Each row is a point on a landscape with many valleys, with its height.
From any point a ball rolls to the lowest of the 6 points nearest to it. It stops when none of these is lower. Distance is the straight distance between rows; heights are no part of it.
J264: [ -2  17 -18  18  10   5  -9 -16  -6   5]  (h 43.2)
J193: [ 11  -3  -2  11  -1  -5 -20   7  10  15]  (h 56.2)
J762: [ 17  13 -16  22   2  -6 -21  -4   1  33]  (h 74.9)
J85: [ -7  15  -9  15   1 -10  18   4  -2   7]  (h 55.9)
J754: [  9 -11  15  -7  -5 -30  36  34   9  15]  (h 26.0)
J537: [ -9  21 -22 -16 -26  19  12 -43 -15 -16]  (h 1.7)
J373: [ 14   2  -3  11  -4 -20  12  11  -4  36]  (h 78.0)
J377: [10 -4  9  6 -1 -7 -5 14 10 12]  (h 68.9)
J33: [ 24 -27  10  -7 -13 -20  15  25  -1  27]  (h 31.6)
J151: [-11  14 -24   7  -2   1  26 -22 -24  -4]  (h 24.7)
J715: [-11  13 -25   0  -8  11   7 -25 -22  -8]  (h 14.5)
J662: [-19  26 -18 -21 -42  24  11 -41  -5 -15]  (h 3.5)
J717: [-13  13 -20  -1  -5  33 -18 -34 -14 -20]  (h 9.2)
J284: [-11   7  17   1   8  19 -49  -2  25 -19]  (h 34.0)
J101: [-14  13 -19  11  11   6   7  -9  -7 -11]  (h 36.2)
J848: [  0 -10  27 -13   7  15 -32   9  22 -12]  (h 42.1)
J2: [-39  15  11 -20  17  12  12 -12   6 -48]  (h 19.8)
J704: [ -7  15 -18  17   2 -20  46   3 -16  13]  (h 52.1)
J605: [-25  13  -5   1   8  -1  33  -1  -2 -27]  (h 20.0)
J278: [  3  19 -14  24   7  17 -43 -20   0   3]  (h 21.9)
J470: [-9  2  1 13  8  1 -8  1 11 -7]  (h 53.2)
J450: [ 11 -15  21 -18  -4 -19  24  25  13  10]  (h 26.9)
J343: [-35  11  15 -14  21   3  28   2   6 -42]  (h 16.4)
J739: [  6 -21  28 -17   3   2  -9  14  21  -9]  (h 42.0)
J807: [-27  11  -4 -11  -4   8  27 -20 -12 -35]  (h 13.5)
J481: [ -2   6  -2   6  -3 -31  40  21   5  13]  (h 40.7)
J789: [ 50 -15  -7   6  -9 -12 -23   4 -15  63]  (h 7.5)
J629: [ 20 -37  22 -18  -8 -21  33  34   1  11]  (h 11.8)
J180: [ 42 -53   8  -3   4  -6  -4  21 -20  15]  (h 27.7)
J991: [-36  11  -6 -19 -10  24  15 -27  -8 -44]  (h 9.1)
J592: [ 16  14 -21  21   6 -15  -5   0 -12  36]  (h 91.2)
J315: [  5   6  -2  14   5  13 -47 -10  10   1]  (h 26.6)
J774: [ -2 -16  35 -21   5  22 -52   1  24 -18]  (h 40.0)
J394: [-10  10   2  11  11  18 -35  -7  10 -20]  (h 30.7)
J810: [ -4   5  11   0   1 -17  29  24  16   1]  (h 39.3)
J184: [-21   8 -19  -2  -5  18   8 -31 -15 -29]  (h 10.8)
J513: [-28  16   6  -2  16  22 -16 -13   2 -36]  (h 19.3)
J30: [ 26 -28  11  -2 -10   3 -35   6   6  16]  (h 38.6)
J360: [  5 -11  17 -11   4  14 -38   6  22  -4]  (h 36.8)
J559: [ -5  -5  23 -14   4   3 -19  18  22  -6]  (h 48.7)
J447: [  1  18 -26  14   1  25 -23 -30 -18 -10]  (h 15.3)
J259: [-10  -5  24 -17   7 -11   9  15  22 -13]  (h 45.8)
J611: [ 28 -38   9  -4 -11  -8  -6  22  -3  21]  (h 32.2)
J370: [  2  18 -26  20   4 -29  48   0 -25  34]  (h 60.8)
J187: [ 28   7 -10  15  -2 -18 -11   5  -8  55]  (h 65.6)
J963: [-19  14  -2   5   6  -1  19  -5   2 -18]  (h 26.8)
J859: [ 28 -44  16 -16  -8 -12   3  27  -9  11]  (h 22.3)
J938: [ 24 -41  22 -16  -2  -2  -9  21   0   0]  (h 29.0)
J914: [ -4  12 -20  20   1 -16  20  -2 -11  16]  (h 63.2)

For each start below, name the point where the ball stops.
J30 | J629
J611 | J629
J739 | J629
J259 | J629
J278 | J537
J914 | J537
J101 | J537
J2 | J537
